Each row is a point on a landscape with many valleys, with its height.
From any point a ball rolls to the lowest of the 2 points nearest to it. It stops when none of these is lower. Distance is the straight distance between rows; heights are no part of it.
Nunop: [ 31 -41 -31   7 -12 -16   6  -5  10 -41   5 -15 -13  19  -1   3  11 -27
 -16   6 -25 -11   3  24  18   8  14  12  11]  h=70.9
Pakov: [ 27 -16   7  10  26 -28 -17   6  35 -16 -14   4  -7  26 -15  -9 -35 -12
  14   4  -1  -4  14   1  25  23  -6 -15  65]  h=43.9
zile: [-48 -18  12 -15  33  23   8 -15 -15  31  -8   1 -34 -28 -34 -20 -23 -23
  18  15 -13   8   8  -2 -16 -26   8  19 -12]  h=31.6
vov: [ -3  39 -25  21 -10 -24  -7 -12  -2   9  19  14  15 -12  18  16  26  12
 -38 -15  22  21 -16 -22 -15  11 -50  19   1]  h=44.1
guku: [ 44 -12  -2  -4 -16  25  42 -35   0  11 -29   5 -40  22   5  -1  16   7
   7 -16  -8 -27   0  -6  18  -1  -5  -4   0]  h=72.4
zak: [-14  -7 -12 -27  26  20  18 -17  23   7  25  -7 -17  13  32 -25 -40 -14
  11 -16   0   7   7  -4 -13   1 -29   0  13]  h=40.5
mome: [-35   4  11  10  44  -2 -38   5 -15   9  -9 -13 -34  21 -13   4   1  -4
  -2  25   8  -9 -13  -4 -28 -13  20  24  17]  h=32.2
vefa: [ -1  11  44 -32  -8  -2  -3   4  -3 -22  14   8   6  -2 -27 -18  23 -31
   6 -18  -3   3  25  -8  11 -25  34 -25  -9]  h=29.1
loka: [ 12 -15  -5  -5  -1 -11 -22 -19  -8  11  -8 -19 -27  -3 -15  14 -17   4
  34  -1 -23  40  27  26 -15   1  14  -9  12]  h=53.6
ralef: [ 33 -10 -18 -14 -31  21  10  -8  13  54 -31   4 -20 -19  11  17  -3  28
  30  -3  11   8 -29  13 -12  13 -30  27 -23]  h=56.9
loza: [-29  28  12  25  43 -20  -8  -5   3  16  18  -4 -19  42 -15 -16  12  -9
   2  10  -4 -20  19 -33 -37  -6   6  26   5]  h=33.7
nifek: [ 13 -15  27 -27 -33  12 -14  29  -5 -19  10  -2 -25   7  20   8 -12   8
  21   6  19  20   8  30  30  -2  -5  16  16]  h=57.4
Modad: [ 27   9  10   9  -8  19  19 -22  -2  26 -17  -2 -42  17 -15 -17  13  -7
  17 -22 -20  -2 -11 -33  18  -8 -37   4  16]  h=70.6
zes: [ -5  31 -32  21 -24 -18   3 -26  -8  16  -7 -10 -19   4 -15 -13   5  15
   9  18 -35   3  20   5 -17   1  -8  14   8]  h=25.9
suzoz: [-26  -3 -10  38  59 -26  -3   7  23  -6  40 -15  22  45 -17 -33 -25 -22
   2  15 -12  -9  13 -12 -15  15  -6 -12   8]  h=36.0
kofuz: [-42  20 -10  42   2 -26   3  38 -23  26  28 -12  -4  22 -25 -11   0 -15
   3  52 -33  -3   9  12 -26  -2  -2 -12  -3]  h=64.1
lozu: [ -2  -4 -28 -19   4  34   6 -40   6  11  -4  -5 -50  -8  31 -25 -47  18
  23  -1  -9   2  -8   6 -16 -18 -18  14   4]  h=43.8
fuf: [-20  10  25  -4 -29  15  -6 -12  36   3  -1 -10  24 -26  -2 -22   5 -43
  -1  12 -11  17  11 -11 -13   7  24  -3 -18]  h=35.5
Pimat: [ 23  18   4  -4  -7 -16   7 -18   3  21 -13  -8  37 -37  12  21  12 -14
  -5 -22 -33  27  -8  -5 -38   4 -19   2  13]  h=71.4
Bako: [-18  -8  -3 -19  21   7   0  48  19 -12 -12  12 -14  29  35 -14  19  17
  11  14   7 -36 -16  16  13 -25  56  -6   5]  h=39.2
dokid: [-17 -36 -27   1 -17  20  -3   8   0  20  14 -22 -23  10   4 -32  16 -20
   6  48 -23  -9 -21  37  31 -21  -5  44 -32]  h=74.5
tur: [ 32   2  29 -13   7 -18 -17  26 -11 -31  10 -19 -14  22 -33  -1  28 -34
   9  -6 -25   8   1 -20  40  -9   9 -15  38]  h=37.8
babi: [-15  -3  11  27 -13 -13  31  20  -1  29  30  -5  16  11  -4  -6 -17  -5
  10   3 -41  -4  18  -5   1   2   5 -44   7]  h=58.8
visap: [ -8   6 -10 -25  25  32  12 -10  -2   7   3  18  -8  34  20 -24  30  18
 -17 -32  14 -28  -7 -34   5 -31  21  16 -33]  h=49.2
sare: [-31  -8 -12  27 -20  29  16  -6 -19  28 -21  -3 -19   0 -20 -16 -34  16
  16  20 -37   6  -2   8 -19  -4   8   3 -35]  h=40.8
dufe: [-53   2 -15   7 -22  28  -4  25  14  15   5   9   1   0   0 -28 -27  19
  32  25   1  17 -23 -11  31  10  -1  17 -27]  h=17.4
nub: [ -8 -18 -11  38   0  -4   1 -15  18   7 -14   6 -15   6 -24  -8 -26  -8
  23  13 -17  17  -8 -22   7  25   1  -2  14]  h=53.2
zof: [-11 -40  12 -19  -2   9 -20   0 -31 -26 -15  29  -6 -33  28  20   1  20
  -2  -1  27   7   4  26  -5 -16  22   0   2]  h=70.2
zuta: [ 20  -6  30 -13  22   0  -7  11  12 -31  -3 -10  -6  16 -12  -8  -6 -22
   9  -8   3 -11  -1 -22  39  15   1 -16  49]  h=41.2
mebu: [ -6   8  33  -5 -19  -1 -21  -4  14  32 -13  -7  -1  -1   3 -18  22 -28
  -6  -1  -9  17   6  -7 -20 -10  11  23  10]  h=38.7
Fuma: [-16  30  54 -13   5  21   4 -21 -13  42 -14  16  26 -19  15  19 -12  13
  -6 -34  42 -13  -4 -12 -55  -9   7 -17  -3]  h=63.3
susu: [ 14  -1  17  56  20 -31  12   0  15   9   5   7   0  27 -31 -12  -7 -19
  18  15 -35  -7  10 -23   1  34 -11 -26  36]  h=54.8
folu: [ 12 -33  11 -37 -10  28 -12   1 -12 -15  20  -5 -29   0  28 -11 -31  13
  39  -8  -5  14  17  11  13 -15   8   9   0]  h=51.3
fav: [-34 -34   3  13  31  22  18 -13  -9  26  11 -14   1  -2 -37  -2 -31 -27
  11   6  -9  12 -11 -17 -16  -2  -2  -3 -32]  h=33.9
kove: [  9 -32 -22  18 -33   3   7 -12  13 -38  12 -35   2  16   1 -10 -11 -11
   6  31 -19  13  23  43   3  24  21  12   3]  h=67.9
mivom: [ 25  -9   1 -27  -3  11 -20 -15  -5 -15 -33  12  -9 -31  50  26   2  17
  14  -6  24  10  -1  43  -4  -5  21   0  26]  h=68.0
kizu: [ 35  -2 -18 -32  -4  23  -6 -35  21  20  -8  -6  -5 -17   7  15   6  20
  10 -28 -12  22  -7 -11 -26  -4   6  28 -39]  h=68.4
Memu: [  2  18 -36   3 -30  -6   0 -11  23  13 -18  -4 -27 -20  32  -6 -39  14
  14  20   0  22 -23  26 -28  12 -26  20  26]  h=37.0
kopof: [ -2   6  -6 -17   1 -27 -22  41  11 -32  -1  15  38   3  19   1  48  -1
 -29   1  23 -12 -18   6  40   1  31  -6 -21]  h=44.2
Dele: [-12  -2   1   5 -36  46  16  15  33  27   7   9 -28  16  16 -23 -12  -4
  11  17   2  -2 -31  -3  25  12 -19  12 -25]  h=7.4
ruvi: [ -3  -2  -4   3 -11   1  60 -11   5  15 -14   4 -18   8  24  -3  12   8
  -7 -21 -11 -34  -6  -3 -13 -18   0 -33 -10]  h=74.1
rik: [-14  19 -22 -14 -21 -11 -13  15 -18   1  28 -28 -10  -1 -11 -15 -19   7
  35  15 -39  29  35  21  -5  -8 -13 -11 -39]  h=62.3
rap: [ -8 -30 -24   5  21 -21 -17   6  -7 -13  -2 -16 -31  10 -20   2  21 -38
  -8   3 -24   3 -15  11  14 -19  14  15  24]  h=72.1
Lok: [ 22  26  19   1  46 -34 -41 -14 -23 -15 -38   1  19  -8 -32   8   4  -3
 -41 -23   5 -12  18 -26   3   1   1 -23  26]  h=74.3
Fuvuv: [-34  12   3  33  11   3  28  13  18  15  48  -6  29   4   7 -16   3 -51
 -19  21 -29 -29  -5 -24  -6  16   0  -4  -3]  h=38.1
tatev: [-12  50  14  -8 -41  13   5   5 -38  20  -5   5 -17 -25 -16 -19 -16  11
  28  -3 -32  21 -12  -7 -11 -21 -10 -10 -16]  h=36.9
gubis: [  2  16  23 -13 -13  37  -3  -5 -10  17 -26  11 -63  14   4 -29   8  -8
  41   0 -12  -1 -19 -18  22 -18 -19  22  17]  h=69.0
mok: [  4   3  -7  19 -34  -7   5  18   7 -16  21   3  30  -1 -22  14 -26  24
   8  -2  24  35   0   0  28  40 -27 -22 -13]  h=68.6
lasi: [  5 -48  -6 -27  -1   6   2  -7  -8 -28   4  -7  25 -29  33  12 -19  14
   3  -8  -3   1  11  22  -6   2  25   5 -26]  h=71.7
peko: [ 33  22  35 -16  34 -27 -18   8 -29 -30   0  -7   5  23 -25  13  13  18
 -22 -37  14 -14  23 -24   9 -12 -15  -9  17]  h=74.8
togin: [ -9  -2  14  31  17 -26 -23   8 -20  22  15 -11   4  15 -20  11  -7 -17
 -13  27 -26   5  20   8 -45   1   7  -7   2]  h=65.2
Fezor: [ 23  -5 -42 -33  51  14  -9 -14   3   5  -9  33 -27  35   7 -12  21  15
   6 -34  14 -23  -7 -29  14 -31  12  -3 -19]  h=48.1
Bevar: [-40  32 -17   9  -8   8 -16  43   5 -12  11  29 -18   3  -6 -12  -5  37
  34  14   9  19 -36 -16  31  16  13  -5 -24]  h=22.6
Reraf: [-23 -20 -17   4  13  -8 -16 -11  18   4  27 -51  24  29 -17  -4   8 -33
 -14  31 -26  10  33  29  -1  -2  12  38 -14]  h=57.0
vesum: [ 28  -5  64  11  13  -2  -7 -14 -34 -15   0  -5  23 -17 -22  15  -6 -22
 -29   2  12 -36   3 -23  -3  -8 -18   5  15]  h=40.0
dasep: [-20 -14 -17 -18  21 -12 -16  11  -3  24   7  -7   4  18 -26  -1  39 -24
 -11  -5 -22  12   0   8  -5 -20  26   5 -40]  h=54.3
Fofiz: [  0   4  28  26  11 -12   1   1 -17  12 -19   8   0 -29 -29  42 -30  18
  -3  -9  33   4  -3  15 -14  15  -7 -26  18]  h=47.0
nuli: [ -9 -13  25   7 -20 -12  15  -2   7 -10  -8  -6  20 -31   8   1   4 -44
 -22  -3  -7  -7 -35 -12 -10  15 -17  21  32]  h=27.7
Migan: [ 11 -35  -7 -25  -8  48  12 -12   3 -16  12   8 -34 -10  53 -23 -32   7
  23   7  18 -20  -5  -4   9 -20  -9  16  -9]  h=47.1
Sipe: [-56   5 -17  -9  46  10  12  42  -3 -21   1   7 -33  10  13 -13  18   1
  29  18  -7 -19 -12  -8   9 -19  40  -3  17]  h=35.6
Vovir: [ 20   2  52 -50   2   7   3  16 -15 -26  11  26  10  -4   0 -24  21   7
  20 -37  20  -7  19 -13  28 -14  26 -27  12]  h=34.3
lubu: [ 37 -31  -3 -26   1  24  24 -19  23  -1 -41  23  14 -48  34  17   2  12
   5 -38  51 -15 -17  25  10   9  -6   6   7]  h=63.7
Buf: [ 22   4   5 -30 -29   6   6  40 -26 -43  22  21   6 -10  40  20  45  31
  -4 -20  34 -23  -5  32  35 -19   0 -13  -9]  h=43.6
nepu: [ -3  10  -2 -31  11  23 -23   6   3  35 -37  32 -30  25  25  17  14  23
  13 -11  36   4 -32  14 -13  -7  26 -12   3]  h=39.8
Rabib: [  0 -33 -15  -6   9  22  14 -13   4  24 -27  24 -18  -6   4  31 -16  31
   5  -9  24   2 -22   9   9  11 -11   3 -13]  h=54.5
zat: [-31   2 -68  -7  -2 -12 -12  14  32 -31   6  18   8   0   1 -28 -11   7
  29  -1   6  33  -9  -2  33  15   5 -15   9]  h=29.8
koze: [-17  19  -7   9  29 -16  -6 -19  27 -11 -24   5  40  10   3  -7 -11  14
 -40 -19  31 -31 -12 -14 -21  15   2  12  10]  h=73.6
zul: [ 11  36 -11  23 -15  -9  24   8  14  21  -2  17   9  -3  18   5  15  16
 -20 -11  33 -10 -15 -16   6  20 -42   2  26]  h=45.2
lepo: [ 32  -8  11 -15 -29  -8  12  11 -24 -35  33 -12  39 -42  -8  28  10   6
 -16 -32  12  24   1  12  22   4 -34  -7 -13]  h=76.3
pemo: [ 31 -24 -25 -34   0   5  -9 -23  26  17   0  -1 -10 -34  19  24  -1  -5
  17 -34   9  42 -26 -10  -5   2 -24  33  -7]  h=69.4
gibu: [ -4  10 -34  -3   6 -20 -12 -22 -20 -34  34  -2  12 -12   4   6   9  10
 -28 -22  16  13 -18 -24  10  -2 -38  13  -9]  h=43.1
Vut: [ 10  10  62  30  -5   6   6  -9 -48 -10 -26   1  -9 -36 -21  31  13 -13
 -31   7  39 -32 -20 -13 -16 -12  -6   7  12]  h=38.5
Foto: [ 49  -3  -6 -26  23 -33 -12  10  40  -2 -11   2   1  52  12  -3  11   3
 -26  -2  13 -48  21  12  -7  10   0  -3   9]  h=52.2
raf: [  4 -24 -29 -11   2  -9 -22 -15  29 -11  -7  -9 -19 -13   6 -14 -23 -12
  26  14 -10  30  19  28 -14   0  13  34  19]  h=49.5
gaka: [-51 -17  20  -2  23  27   0  21 -27 -23  12   6 -21 -23   3 -13   1   1
  24   3   2  -6  -5 -21  13 -27  29  -3 -10]  h=32.3
Gedo: [ 57  11 -25 -11  10 -22  12   9  27  -3   0  14  17   7   9  18 -21  38
 -10 -40  38 -16  24  15   8  13 -39 -16  12]  h=48.3
tum: [  5   3 -19  34  -4 -21  -5  -8  16  -9  12  -8  66 -13   1   4   5 -18
 -50  -5   4   9  -7 -17   2  31 -33   7 -11]  h=72.9
gomep: [-22 -47 -38 -11  31 -14 -29  11  -1  18  19 -25   3  21 -14   7   9 -13
   0  21 -20  20   3  28  -5 -16   6  26 -28]  h=55.5
Ridu: [ 35 -20  18 -32 -23   8  20 -21  -5 -26 -25   1  13 -54  29  14  11   6
   5 -21  29  -4 -13  30  -5   0 -12  27  19]  h=65.3
regir: [ 28   5 -17 -24 -22 -10  19  16 -29 -19  11  10  13 -21  27  41  41  43
 -16 -24  32   2  -4  31   7 -29 -21 -14 -26]  h=46.9
rov: [  0  -7  -4 -15  36  12   9   3  34  18 -15  17 -13  42   9  -8 -13  19
  -9  -5  10 -21 -10 -14  -3   3  14 -16  16]  h=76.0
pozi: [ 19  -4  14  58  -9 -21  18  11  -9  22  12  17  14  21 -30  16 -21 -13
  20  36 -43   2  32  -2  -4  25  -7 -49  19]  h=56.2
kavuf: [-21   0 -12   2   3 -18  16  20  21  -1  40 -14  40  29  14  -7  13 -28
 -41  -2 -16 -17 -19  -2   6   5 -11 -30  -8]  h=40.1
Gul: [ 17  12  -5  13 -15  -6  16  11   0  21  35   2  13  12  -6  26 -27  40
   3  -4  22   8   8  13   7  25 -36  -6 -22]  h=70.4
beset: [ 13  15  31  -9 -24  18  19   0   2  52   9   1   8   0  14  15  10  18
  -2 -11   2  11  -2   1 -17  -1 -31   9 -35]  h=60.7
dag: [  6  -6 -12  43 -32  -4 -26 -22  10  10 -11 -19  41   6 -36   1   8 -12
   8  33 -15  31  20   9  -9  41  26   7 -22]  h=61.4
Sut: [ 24  -6  11 -24 -15   2  11  14 -15 -37  23  17  11  -4   0  -3  36  16
  11 -26  11   1   2  -6  47 -20   6 -27 -16]  h=39.1
retel: [-13   3   0  13 -17 -18 -21 -11  -4   5 -17  -7 -13 -36  17  18 -44   0
   0  18   7  20   1  23 -32  25  -2  10  35]  h=42.1
pedir: [ 39  -1  -9  -5 -14  -2   4 -27  26  31  -2 -11  12 -30  31  13  -4 -14
  -4 -21  -4  25 -19   1 -26  14 -50  42  24]  h=70.3
zup: [ -9  -7  54  28 -31  22  13 -12 -39   8 -32  -3 -20 -35  -4  14 -15 -14
  -5  25  10  -9 -14   4 -24 -15  -2  -4   8]  h=34.0
dinag: [-14  20  49  -6 -11  13  26   2  -8  40  23  17  21 -10  34  21  -2   8
  -5 -13   3 -13  10   1 -53  -4 -22 -16 -17]  h=62.0
lede: [ 29 -25   8   2  -2  27  24  11  -2   6 -55  17  -6 -34  17  34   6  12
  16 -34  58 -29  -9  55  19  -2   6   0  25]  h=61.2
bivar: [-41  17 -20  25  68 -26  -4  -2   0  -7  23 -18 -15  17 -36  -7 -16 -22
   6  13 -15  -8  19 -14 -10 -19  -3   5  29]  h=34.6
rokaz: [ 35  26   0 -24 -12  25 -20  -8 -11   9 -28  17 -49  10  25   0  17  10
  39  -1   5  10 -18  12  23 -13  -6  11  29]  h=66.4
Kemu: [ -9  23  -2  -3 -26 -10  14   2 -10 -26  17   2  19 -11 -36 -17  -5 -14
  18 -13  -9  25  -2 -26  27   2   6 -49  -7]  h=63.6
zav: [ 11   6  13   0 -26 -19 -15   6   8 -22   3 -17   5   9 -39 -27  28 -35
   0  11 -34   0  23 -16  26  -9  36 -19  -2]  h=33.6
fano: [-10  49  -2  31 -36   3   2   1 -31  11  -9  11 -20   2 -19 -15  25  14
   0  21 -25   6   5 -24  -4 -11  -5 -10  -7]  h=30.6
gem: [ -5  37  29   6  36 -20  -6 -15  10 -14 -28  12  37  -4  -9  -8 -16  -3
 -35 -15  14 -29  21 -37 -17  20  11 -25  30]  h=74.0
Nek: [ 18  36  55  11   6  14   7 -25 -15  38 -21  12  16 -22  -3  18 -20  -3
   3 -14  15  -9  19 -20 -32   8 -16 -17  33]  h=64.6
Dozi: [  6 -19   6  26  -5  10  26 -13  15   1 -21  -4  -8  -2  21   6   4 -17
 -21   9   5 -29 -16   5 -12  19 -13  24  36]  h=24.3
vipo: [-13 -18 -32 -23   8 -29 -18  33  26 -21  17 -12  44  10  12   0  26 -20
 -38   5  -3  -2 -25  13  20   2  11   3 -15]  h=42.4
Tiz: [-44  -6  17 -29  12  29   3  -3 -48  -4  17   3 -32 -31  -6  -9  -9 -17
  26   7 -17  -1  -8  -8 -15 -61   7   7 -20]  h=28.5
bep: [ 16   5  47 -32  46 -17 -13  26 -28 -29 -21   4  26   6 -22  18  18  19
 -19 -32   3 -32   3 -26  17 -16  14 -34  -6]  h=75.2
Lesa: [  1   9   2  28  -6 -32   3  -6  -2  12  -2  -1  35 -26  -9  26  -3 -10
 -14   4 -10  24  -3  -3 -20  36 -10  -8   7]  h=72.3
Vika: [-10 -12 -20 -42  25   3   2   9  15 -15  29   3  -7   9  29 -18  17  -8
   4 -22   4   9  -5   0  19 -30   9  -5  -5]  h=44.3
putu: [ -9  16 -13  17  13 -10 -21 -32 -12   9   0 -10  34   8 -25  -3  33  -1
 -35   9  -8   9  17 -19 -28  -3  27  32 -41]  h=66.3
Zase: [ 19  -4  -9   2  30  -3  25  -5  12   8 -25  13   4  21  10  14   4   6
 -28 -23   9 -44 -19   5   2  -2  -2 -25  17]  h=75.3
tiba: [  4 -11 -24 -13  -3  -5  -5  17 -25  -3  21  -4 -38   6 -16   5 -10  20
  35   5 -30  29   0  25   1 -18 -12 -13 -20]  h=58.6
dozol: [-17 -13  47  32 -33  25  10   3 -12  -6   0 -17  -9 -28  16  -3 -32 -23
 -10  55 -20 -13   9   7 -16   1  -2  27   8]  h=26.0
viza: [ 23  31 -15 -16 -14  -1 -20 -50   3   8   5 -14   8  -2  -2  -4  16  30
  -6 -26   1  21  27  -9 -33   2   3  28 -24]  h=67.6
kidu: [ -8 -18  -4  32  16   8   5   0  11 -16  -8   5 -37  23 -13  -5 -46  30
  32  28  13   2 -13  -3  14  24   1   0  32]  h=50.6
zuz: [ 10   1 -29   1 -17 -22   6 -11  14 -44  -1  -9  16 -28   1  -2  -3  -1
  -9 -15  -8  23   2   1  18  14 -13  -2  30]  h=38.0
zivuv: [-34 -12  -1  48  39 -11  17   5  23 -22  25   4  52  14  -9 -18 -27 -28
 -18  13 -18 -40   7 -25  -8  27  -8 -13   8]  h=37.2
Gek: [ 11  42 -16   9   9 -24  -4 -31  -7  21  12  -7  22  14  13  -8  17  10
 -30  -5 -23   6  41 -17 -54   2  11  23 -27]  h=66.8
vura: [ 21  26  19 -12   3 -33  -5   5 -36 -40  28 -14  40 -40 -16   5   6 -12
 -31 -32   7  17 -10 -16  21 -10 -44 -20  18]  h=76.1
gati: [  9 -17  -4  31 -51   4   4  -9  -2  -8 -10 -26  21  -3 -23  -9  -3 -15
   0  27 -34   1  16  11   9  18  18  -6 -12]  h=63.9
zitu: [ 42  19  10  -7   0 -38   9  -6 -33 -22  10 -13  15 -11 -14   1  13   8
 -18 -28   3  -4  27  -6  10  -5 -34 -11  23]  h=75.4
Pifoz: [-17   6  21  25 -42  -3   4  -1  11  -9  -3 -16  22 -19  -9 -26  21 -57
  -8  21 -15  14  -4 -12  19  26   2  13  29]  h=31.5
bot: [ 26  -1  23  -4 -11  10  16   4 -12  16 -52  -4   9 -28  11  38   0  29
   0 -35  38  -6   9  56 -26  -2  -4 -20  12]  h=56.8
rulu: [-16 -28  16  -7  18  25  18 -17  -2  -4  30 -10   2   5   4 -12 -47 -19
   8 -10 -21   4  17   2 -10  -3 -10 -20 -13]  h=37.1
Goz: [ -3   0  12 -18  46   0 -15   7   0  13 -34  19  -9  29 -22   6   1  25
  -5 -24  14 -11  -6 -38  -3   1  17  -9  -3]  h=76.2
vonut: [-28   2 -10   5 -41  24  -2   7 -17  30 -26   4 -26 -39 -20 -25 -11  -9
  25  17 -25  23 -23   5   4  -5  -1  20 -28]  h=43.3
geri: [ 29  52  17  25   6  -4  -4 -24 -16  45  -3  24 -14   2   6  15 -13  16
  12  -8   0  17  35 -21 -25  17 -39  -1  25]  h=65.7
Dugo: [ 22  19 -24 -31 -24   9 -14  12  19 -11   9   1 -27  19  29  -8   3   1
  24  17  21  32  -1  19  24   1  -8  11  18]  h=62.5
Morub: [-41  29 -49  -2  -4 -12  -5  30  15 -11   0  16 -25  21 -16 -25  29  13
  33   9  -4  31 -15 -13  42  -5  11  -1  -1]  h=26.1
Gavot: [ 57   9  -4 -33  19 -19  17  -2  39  -1 -18   8   6  30  22  16 -18  40
 -19 -20  34 -36  40  38  -6   6   2 -19   1]  h=50.4
megu: [-21  -2  16  16  18  15   2  -2   0 -10   1  -2  16  33 -31   3  15  12
 -26  -1   5 -34   6 -34  -6   4  55   3 -35]  h=51.7
Rut: [ 26  16 -49 -53  13  15   2  -9   4   8  16  29 -28  27  41 -12  31  -6
   9 -24  11 -15 -17  -9  20 -30   2 -14  -9]  h=46.6
buzut: [-24 -12   5  31  12 -33 -20 -13  -8  21 -16  -4  27   7  -8  12  22  -5
 -50  24  -9 -17   2  -6 -49   4  27  13 -18]  h=65.8
dad: [  0 -16  36  10  23  -8 -38  10 -49 -43  -1  -6  -2 -26 -19  20 -17 -14
 -30  15  15 -14  10 -12  -8   0  12   5  18]  h=41.1
neres: [  3  -4 -72  -2 -17 -19  11  -2  30  10 -13   7   4 -19   3 -10   5  -2
   8 -11 -14  30 -14   4  11  15  -5 -11   7]  h=33.8
pipab: [-40   2  23  -4  27  -6 -22   9  -8 -12  -2 -18  -5  -5 -15 -11   2 -35
 -11  27   7   1   9   6 -14 -27  42  27  16]  h=34.5
bet: [-11  30 -31   2 -17   2 -18 -10  -3  17 -16 -24 -19 -30   7 -15 -29  19
  32  21 -35  27  -3  16 -26   6 -22  42   9]  h=31.4
mida: [-32  -2  21  15 -29  26   3  15   0  12  22 -18 -13  -6   7 -18 -13 -23
  -6  34 -16  -9 -11  -2  12  -2  -9  27  -9]  h=18.1
sedo: [ -2 -12   9 -14 -16  15  13  39  10 -14 -18  27  -3  12  47  11  30  28
   7  -1  34 -33 -15  17  22 -11  46 -14 -17]  h=44.0
sapi: [ -3 -17   6  23 -38  32  48  -8  22  19  -7   7   3 -15  28   2 -12   2
  -4  11  15 -12 -13   1  -4  16 -27   9  -7]  h=18.2
Benaz: [  5  12  24  13 -15   2  17  30  -8 -30  22   9  11  -1 -38   8 -14  11
  21  -6  19   1  19  -8  44  19  -5 -38  -2]  h=66.2
tozu: [ -1   6  37   3  12   3 -18  -2 -38 -24  13  -1  -7 -22 -36  22 -36   3
 -10   8  19  10  12  -2 -18 -14   1 -41   2]  h=43.5
taru: [ 20   5   4 -12 -28  -2  12  19 -21   8 -15  -8   4 -25  34  52  18  32
 -12  -8  19  -3  -9  57 -30 -16  -9 -13  -4]  h=51.5
Mobod: [-18  36 -30  26 -32 -14  29   8   4  -6  34  -3   1   9 -23 -29  -7 -17
  21  15 -46   5  15 -22  18   7 -10 -44   8]  h=61.3
gipor: [-51  -4   5  -3  28  22  -6   7  -3  22   4  -6   0  20 -27 -19  26 -18
  -7   7  -3 -15  -1 -20   6 -28  52   9 -53]  h=53.0
pud: [ -5 -12 -33  -9 -10   7   6 -13   4 -34  19   6   7 -16  22  -9  20  -5
 -28 -18  12   0 -33  -7  27 -11  -9   6 -18]  h=41.6
luko: [ 38  -5 -20  13  23 -19  11 -32  25  -1   9  -6  -1  45   1  -1   1   1
 -32   8   5 -31  14   0 -11   7  -6  21   1]  h=53.1
Lusa: [  8  -2   9  -5  11  19  11   1   6  -6   4  -1  22  36  -2  -7  27  23
 -29 -18  14 -33   3 -23  21   0  12   7 -43]  h=50.5
Noveb: [-50  -3 -11 -10   7  11  13  -6  -4  18 -23   6 -40  -4  -8 -26 -22  -7
  23  16 -33 -13  12  23 -20 -29  24   2  -6]  h=35.2
pir: [ 29   0   6  -2 -35  22  23  -6  17  68  -7  -2 -24   7  29  17  15   2
   1   9 -24  -4 -18  -5 -25  12 -35  36 -16]  h=59.0
kina: [ 49  25 -29   7  -1 -25  24  14  24  14  18   7  11  28  -6  13  21   8
 -26 -17  18 -18  11  -1   8  19 -38 -32  20]  h=46.7
nuvev: [ -7 -23 -22  39 -19  -8 -29 -19  11 -20  32 -37  50  41 -29  -5  12 -11
  -6  31 -11   5  13  10  15  16  16  17 -20]  h=59.2
dif: [-11 -36   1  13  16  -9 -10   4  34 -21 -27   8   2  11  -9   3 -55   3
  12   6  13  -4   7  24  13  38   0 -20  36]  h=46.8
vom: [-26  -1  21  -9  26   1 -27  -8 -26  27 -27   9 -26  10   2  24  22  -1
 -10 -10  19   6 -37   1 -31 -25  15 -15  13]  h=35.3
saro: [ 25 -17 -22 -29 -22 -11 -12  31  -9 -27  44 -15  29 -19  18  19   8  10
   4  -7  -5  39  -6  30  18   0 -21 -14 -14]  h=74.7
Luziv: [ -7 -38  22  19  -6  14  10   9  -8  13 -27  10  -1 -24 -22  29 -30  15
   5   2  24  16 -11  12  21  22  15 -12   1]  h=50.9
nisem: [  6  27  28 -11 -30  10 -15 -16 -11   4  11 -27 -27   5 -16 -28  10 -13
  20  16 -20  19  29 -16 -14  -9  11  22   1]  h=42.3
Zoguf: [ -7   3  -6   1   2  -7 -33 -12   9   2 -35 -11 -31  15  12  -1 -23  12
  19  23  13  12  12  33 -38   9  16  27  37]  h=46.2
zono: [-26   6 -12  11  20  -5 -22 -11  37  -2   2   6  61   6   2  -6   6  -4
 -41   3  20  -8 -18 -22   0  39  -1  14 -26]  h=73.3
Suti: [  0  -5   4  -8   3  -2 -15  44   2 -42   8  22  10   6  26   5  50  31
  -4   6  17 -22  -1 -17  48 -12  56  -2 -20]  h=45.9
Viser: [  4  -3  19 -15  64   1 -20   5 -32 -29 -23  34   3   1 -16  16 -11  30
 -11 -29  27 -19   3 -31  21 -14  19 -16 -14]  h=75.7
dobi: [-23 -14 -36 -12  -7   0   0   4   0 -10  11 -26 -31  -7   6 -17  28 -36
   5  23 -28   5 -13  18  22 -28   1  39   7]  h=73.1
Fiba: [-23  21 -20  50 -26 -16 -17  10   3  20  14  -7  26  12 -23  -1  13 -10
   6  58 -30  11   9   7 -18  18  13   2 -27]  h=62.9
kasiv: [ 17 -46 -24 -14   4  10   4   0   8 -24  28  12  38 -17  19  20 -17  12
   4 -11  10  23   2  18  24  14  -8 -14 -31]  h=73.0

Where does a ball stop that starts at each point below?
kopof | mome
Lok | dag
Reraf | pud
Nek | Dele
lepo | vefa
luko | pud
